Each row is a point on a landscape with many valleys, with its height.
From any point a ball rolls to the lowest of the 2 points nearest to it. It stops when none of these is lower. Distance is the straight distance between rows; heights are no part of it.
Dis: [  8  22  17  14  23  18 -37  22  -3  -4  34   4 -18  55 -37  -3 -16 -34
  -5 -34  19  42]  height 641
logi: [-19  16  36  18  49  22 -18 -21  26   8  21   4 -25   1  31 -40 -37  -5
 -27   4  -4  85]  height 522
Varol: [  9  -3   0 -11 -28  23  15  37 -34 -21 -12  22  30  19  -5 -25   7  24
  26  10 -41  -6]  height 315
nofev: [-37   9  53 -15 -32 -27  77  84 -39   9 -11  17 -11  13  28 -37  41   8
  23 -36 -71 -41]  height 305
rubat: [-37  46  42  36  -4  -9  56  32  -5  26  22 -22 -23   0  12 -20   3 -17
 -17 -42 -60 -18]  height 545
vamiz: [ 29 -30 -60   8 -40  -5 -88 -23 -37  -5  -6  40  22  10 -61  31  31 -28
  42  -2  67  -6]  height 278
Deda: [-28  33  47 -55 -25 -35 106  73 -19 -59  -5   2  50  68  27   5  38   2
  43  29 -26  25]  height 332
likur: [-46  16  54 -34 -33 -34 101  81 -54 -37 -15   9  17  50  41 -21  40  11
  58   0 -56 -18]  height 316
kenoz: [  0   9  13   4  92 -23 -58 -50  82 -11  -9  21 -29   1 -56  41 -83 -43
 -69  41  83  56]  height 417
ropul: [ 19  -5 -17  -9 -23  17  -8   2   9 -10   8  13 -10  26 -58  -9 -42 -58
 -27  25 -20  18]  height 382
kide: [-28  26  46  38  19  22  14   7  45  17  26 -11 -32  -3  42 -51 -21   0
 -41 -25 -54   0]  height 567
rinel: [  5  13 -43   1 -28  -7  22  11 -26  34  -7 -27   4 -18 -13  20  11   3
  31 -23  -7 -45]  height 546
lobus: [-27  39   4  -2  32  24  40  30   8 -10  -2 -22   2   5  15  -8 -36  21
   5 -10 -38   5]  height 409
lel: [ 19  21  -6  10  36  25  -2 -31  40 -10  -7 -46 -24   8  -1   9 -48 -25
 -42  11   4  13]  height 433
Deseb: [ 17 -17  32   0 -10 -31 -22 -44  63  37  33 -13 -22 -33 -28  -8 -44 -63
 -61 -13  19 -29]  height 320
Sakek: [-37  19   7 -20   4  17  65  32  10 -16 -39  10  -9  11  40 -22  -9  44
   8  15 -40 -21]  height 365
Gon: [ -9  23  -9   0  24 -14 -38 -18  -9   7   5 -14  -6  -2 -69  33 -38 -57
   0   2  38  64]  height 383
tasa: [ -6 -26  -8  36  37 -21 -93 -54  33   2   7 -50 -18  -9 -45  14 -33 -68
 -13 -37  61  16]  height 512
zon: [  3 -36 -44  39  -7 -24 -88 -52  -8  13  22 -56 -34 -17 -10  23 -18 -58
  -3 -45  28  -9]  height 562
far: [  2 -15 -61  13 -25 -31 -71 -38 -29  17  14  15  -9  10 -63  40   4 -44
  19 -19  48  12]  height 251
peb: [ 32 -19 -34 -12  -5  32 -13 -19   0  35  -9   6  -8  -6  20  14  59  25
   7  47  57  -1]  height 580
vunet: [-11  23  25  -6 -42 -29  20  14 -72  -5   8 -23  16 -14 -27  -8  -4 -27
  24 -47 -44  34]  height 232
Suz: [ -9 -16  -1  26   8   4 -44 -51  62  26  58  10 -43   2  20 -29 -11 -16
 -49 -21  15  -5]  height 697
luk: [  4  -3   9 -44   3  14  55  10  49  -1 -27  52   9 -19 -19 -28 -51  35
 -18  51 -17   9]  height 766
vadam: [-25  36  34 -43  25   0  82  46  11 -85 -23  -5  82  32  20  16 -27  53
  27  51 -11  40]  height 206
muda: [  0  22 -31  -5 -23 -23 -14 -10 -40  25  14  -9  -3  -9 -71  43  -2 -40
  20 -14  29  34]  height 319
pem: [  8  41  52 -52  38 -12  76  54  35 -95   3  19  54  64 -15  24 -60  15
  -7  42 -24  48]  height 60
dosu: [ 33  14  -7 -60  30  21  46  27  30 -16 -21  55  50  -1 -23  22 -49  18
  -3  63  19   0]  height 796
mima: [-18 -17   5   4   9   9  -3 -30  75  19  14  28 -30 -32  19 -48 -41  13
 -58  11 -20  -6]  height 719
miv: [-20  31 -22 -16   7  40  43  19 -43 -29 -32   6  45  16  19  27  21  59
  47  52   0   6]  height 292
kugof: [ 11  11 -12 -16  15  21  21 -34  27  -1 -40 -35 -15 -13  33   4 -10  13
 -17  23   3  -7]  height 379
kilu: [-22 -12  -8  14  -1 -13 -18   0 -43  44  27   6 -36   2  35  -4 -10 -23
  -2 -49 -44 -31]  height 637
goluf: [ 43   0 -26   2  13  64 -11  -2   4 -28 -35  19  62 -21  15  -2  27  50
  34  67  40  23]  height 484
zakam: [  5   9   7  34  28   3 -45 -16  47  22  45  12 -46  47  -8   2 -31 -38
 -31 -32  21  -1]  height 674
Bol: [ 12 -71 -26  21 -11 -13 -74 -68  22  18  24 -34 -54  15  56  19  22 -19
 -25 -19  28 -27]  height 323
Bas: [-54  17 -26   5 -42 -37  68  48 -59  35 -28   7 -33 -17   8  12  34  12
  43 -23 -44 -61]  height 526
lazed: [-15  23  41   2  34  24  32  17   3   2  20 -15 -15  20  31 -30   3  -4
 -17  24 -33  83]  height 467
Pimes: [ 29   8   2   0  16  17   4   9 -32  23   0 -22  -7  16  12  11  50  -2
  14  12  27  21]  height 554
kofor: [-14 -21 -37   0  -1  15   0 -33   9  37 -26 -31 -51 -16  60   3   0   9
 -17   5 -18 -46]  height 311
piv: [ 11  32  -6 -17 -22  -1  26  53 -57 -17  14  20  50  27 -62  19  15 -11
  50 -10   8  35]  height 600
kipa: [-12 -10   6   2  38  17 -18  -2 -19  48  13  -1  -6  -7  48 -15 -20  -6
   4 -20  -3   3]  height 657
Miga: [ 27 -42 -60  22 -76 -55 -44 -35  11  30  31 -29 -22  -9 -18  30  24 -32
  -1 -68  35 -64]  height 229
moguv: [   3   30   42   23   86    0  -29  -44   82  -29   16   38  -30   -4
  -25   14 -105  -43  -87   31   34   70]  height 306
sude: [ 50  24  14 -13  22  25 -24  37 -10 -64 -21  11 101  11 -64  14 -14   1
  45  29  39  27]  height 582
Vuvok: [  5  24  12   5 -19  12   4  53 -22 -26  26  12  16  67 -40  -4   4 -19
  12 -27 -19  52]  height 615
sanol: [-16   2 -24  14 -33  12  19  16 -38  -1 -14  -1  24 -22 -15  13  81  78
  35  -4  -9 -35]  height 356
petin: [ 24 -62 -39  19 -38 -25 -78 -48  18   1  23 -14  -1   4 -17  26  27 -12
   4 -39  66 -61]  height 264
dalav: [ -3  40 -40  12 -41 -39  70  61 -55  24 -16 -26 -13 -15 -15  12  24 -18
  39 -41 -45 -39]  height 534
gatis: [ 10  -5   8  12  59  -7 -44 -80  87 -10  -5  18 -26 -26   2   9 -65   0
 -63  15  80  47]  height 498
nuved: [-18 -12  13  44 -38 -45 -39 -51   6  34  53 -40 -36 -29  -9   2 -30 -68
 -27 -63 -19 -22]  height 606
lisi: [ 11  26  40 -11  31 -29 -32 -41  58   9  24  24 -22  14 -66  29 -62 -65
 -69  -7  36  25]  height 57
fisu: [  1  30  41 -29  34 -12  23 -21  49   2  10  16   0  -3 -69  37 -50 -16
 -62  22  32  27]  height 186
debor: [ 18 -10  24 -15 -34   3  54  65 -51 -22 -64  20  45   1  35 -17  82  44
  56  22 -23 -71]  height 252
vebal: [-24 -34 -21  48 -37 -39 -49 -21 -18  45  69  -3 -37 -17   8 -11  -2 -43
 -10 -70 -29 -22]  height 619
Timi: [ 32 -17 -10 -24 -67  -4  30  31 -57   9 -43  20  39 -25   9  -7  70  20
  49  11 -25 -65]  height 233
zare: [  0  30  48  15  34  -1  -7 -48  95  10  36  21 -35  -1 -10   3 -67 -41
 -94  20  16  16]  height 187
par: [ -8 -63 -39  24 -68 -51 -36 -55   6  32  34 -37 -49 -18  25  20  44 -11
 -12 -60  -3 -71]  height 180
Navus: [-15  19   5   4  52  19  40 -22  54  -7 -21  12 -28 -43  90 -37 -52  45
 -31  29 -11  28]  height 608
Bufu: [ 39   5 -22 -33   6  28   6  -8  16   9 -21  41  38  -6 -23  37 -14  21
  15  56  56 -18]  height 812
kir: [ 24  36  21 -22  23  22  44  39  25 -64  -3  11  33  50 -14  -1 -40  -1
  -6  40 -15  55]  height 143
Laru: [ 19 -33 -33   4 -26   9 -53 -63   5  -8  -8   7  -2   6   9  33  45  29
   0 -15  56 -53]  height 300
beg: [ 32  18   4 -14  16  19   2  21  37 -34   1  19  -5  54 -39 -17 -57 -37
 -29  37  -7  60]  height 291
gisuk: [ 42 -23  -6  13  -7  50 -46  -2  -9 -28 -22   4  45 -14  15 -28  51  64
  21  20  17  -2]  height 452
Dor: [-44 -12  -7  13  -8 -33  34  44 -61  39 -18 -15 -57 -14  51  -3  62  20
  24 -21 -71 -64]  height 511
meze: [ 23  -2 -21   4 -37  12 -48  -8 -53  -9  -4  39  53   4 -43  25  60  -2
  43  16  48   5]  height 237
litut: [ 26   7  -6 -16  30  44  36  39  28 -40 -21  43  47   0  26 -14  -4  63
  14  70  20  51]  height 538
nep: [-11 -54  -7  43 -28 -59 -72 -76  17  26  50 -62 -36 -27  19  20 -28 -81
 -17 -51  22 -28]  height 590
Kepus: [ -6  30  44 -36   8 -16  39   3  31  26  16  10  11 -21 -47  -9 -25  -7
 -23  -1   4  15]  height 257
bipa: [ 14  -6  -1  -2  55  15  -5 -58  78  -6  -8  16 -23 -41  57  -9 -40  41
 -40  21  43  28]  height 555
Sura: [-22  -4 -27  -3 -12  38  26  20 -29  -5 -22  35  30 -13  27   1  58  85
  44  41  -2 -24]  height 330
fiku: [ -2 -12  31 -11 -19 -25  17 -14  41  43  31  -6  -7 -51 -42 -26 -29 -18
 -37 -22  -7 -19]  height 293
Kul: [ 30  20  19 -21   0  14  18  62 -35 -61  -3  12  93  29 -32  22   8   1
  62  19  16  41]  height 591
zevez: [-44   1  16 -21   7   6  78  50 -26 -35 -48  26  -8  21  80 -25  29  60
  39  51 -47  -3]  height 413
safek: [  4  -7   8   9 -40 -23 -13  37 -93   3  13  -7   0  -1   1 -19  56  -3
  26 -48 -46  21]  height 262
volu: [ 22  -6  16  -2  57  34 -41   4  19 -11   1  -9  19   0  12 -45 -27  10
  -1  -9  16  60]  height 548
bot: [ 22 -21  15  25  18  40 -59   4  -9 -23   4   6  16  19  18 -33  34  42
  -3 -17  19  36]  height 492
ret: [ 20   8 -19   0  20  33  29  30 -12   9 -21 -11 -20  34  54   6  61  27
   5  11  -7 -17]  height 524
met: [-22  42  12   5  53  14  36   6  30  -6   5 -29   1  -7 -15  15 -77 -17
 -27  17 -28  14]  height 453
nune: [  7  -2 -10  13  43 -21 -87 -31   1  -6 -17 -22   7  13 -69  44 -24 -73
   5  -6  82  43]  height 451
tegak: [ 28 -27 -30 -13 -50   4 -27  -3 -72  11  -2  17  38 -24  -2   3  62  11
  46  12   1 -22]  height 208
Fopu: [ 41   7  10  -6  24  21 -46 -15   5 -47 -32 -12  49  17 -51  17 -16  -5
   5  18  50  33]  height 560
bibe: [-29 -40  -5  -1 -28 -13   2   1 -13  29  -6  -3 -14 -50  18 -44  69  51
  -2 -17 -42 -36]  height 367
limal: [  8 -23 -34  -3 -40  15 -15   0 -13   5   5  18   5  13 -12 -30  -9 -16
   3   5 -37  -2]  height 349
nalik: [ 21 -14 -36  25  -9  -1 -39 -10 -16  15  16 -48 -20 -11 -11   7   9 -19
   4 -40   9 -21]  height 566
Rubof: [  7   2 -37 -27  32  14 -19 -25  29  18  -3  26   7 -22 -24  34 -58   2
  -4  41  36  16]  height 828
Keda: [ -4  -9  17   0 -32   2  26  67 -51  -3   2   5   7  15  25 -36  33  17
  29 -35 -69 -18]  height 290
Ziz: [ 21 -48   2  -8   0  29 -21  -3 -18   0 -15   3  11 -26  50 -45  48  55
  11   3 -16 -24]  height 414
vib: [-51  -5  12  -4   1  -9  77  58 -52 -14 -72  18 -41  20  65  -9  68  50
  39  30 -54 -53]  height 449
mebo: [-35  37  14 -25   5  13  82  54 -29 -64 -31  -2  78  24  14  29   8  53
  62  53 -15   2]  height 254
Tugor: [-44  16  24  27 -19 -35  43  21 -31  43   4 -38 -63 -19  35  -7  41  -9
 -14 -47 -63 -54]  height 530
nebi: [ 10  22  -1  -5  17  34 -15 -22  -4 -69 -41  -4  47  25 -21  21 -17  39
  16  36  20  26]  height 529
pezo: [ -4  17  20  31 -27 -40 -30 -38  -3  22  33 -46 -12 -37 -54  -8 -39 -91
 -31 -45  -7  17]  height 618
dunab: [ -1 -59 -30  17 -39 -42 -43 -38 -49  17   6 -28  -8 -34  26  15  49  34
  14 -67 -13 -78]  height 98
sapoz: [-23 -35  10   1 -31 -12 -13 -20  11  43  29  -2 -16 -50  -7 -53  34  10
 -12 -21  -7 -11]  height 331
Fupiz: [  0 -20 -13 -25  -1  17  -1   1  43  24   0  25   7 -46   2 -40 -31  35
 -18  16  -3 -14]  height 738
vina: [ -7 -40  -6   5 -20 -27 -13 -63  10  51  13 -36 -55 -12  49  14  14 -19
 -28 -23  -5 -57]  height 245
pama: [-35  -4  -4   4  11   3  49  23 -27  19 -28  -1 -58  11  72  -3  62  35
   8   7 -49 -42]  height 483

Where does a ball stop that starts at each point below?
nalik | Sakek
Ziz | lisi
pezo | lisi
kide | Sakek
Pimes | Sakek
bipa | lisi

Call two points neighbours if one is among the 2 nearest of the other. Go from one point of each pair to the other, from neighbour to neighbour, staying as low as possible. Name the highest point that can't be avoided.
far and tegak | vamiz
Sakek and dunab | met
pem and Keda | Deda
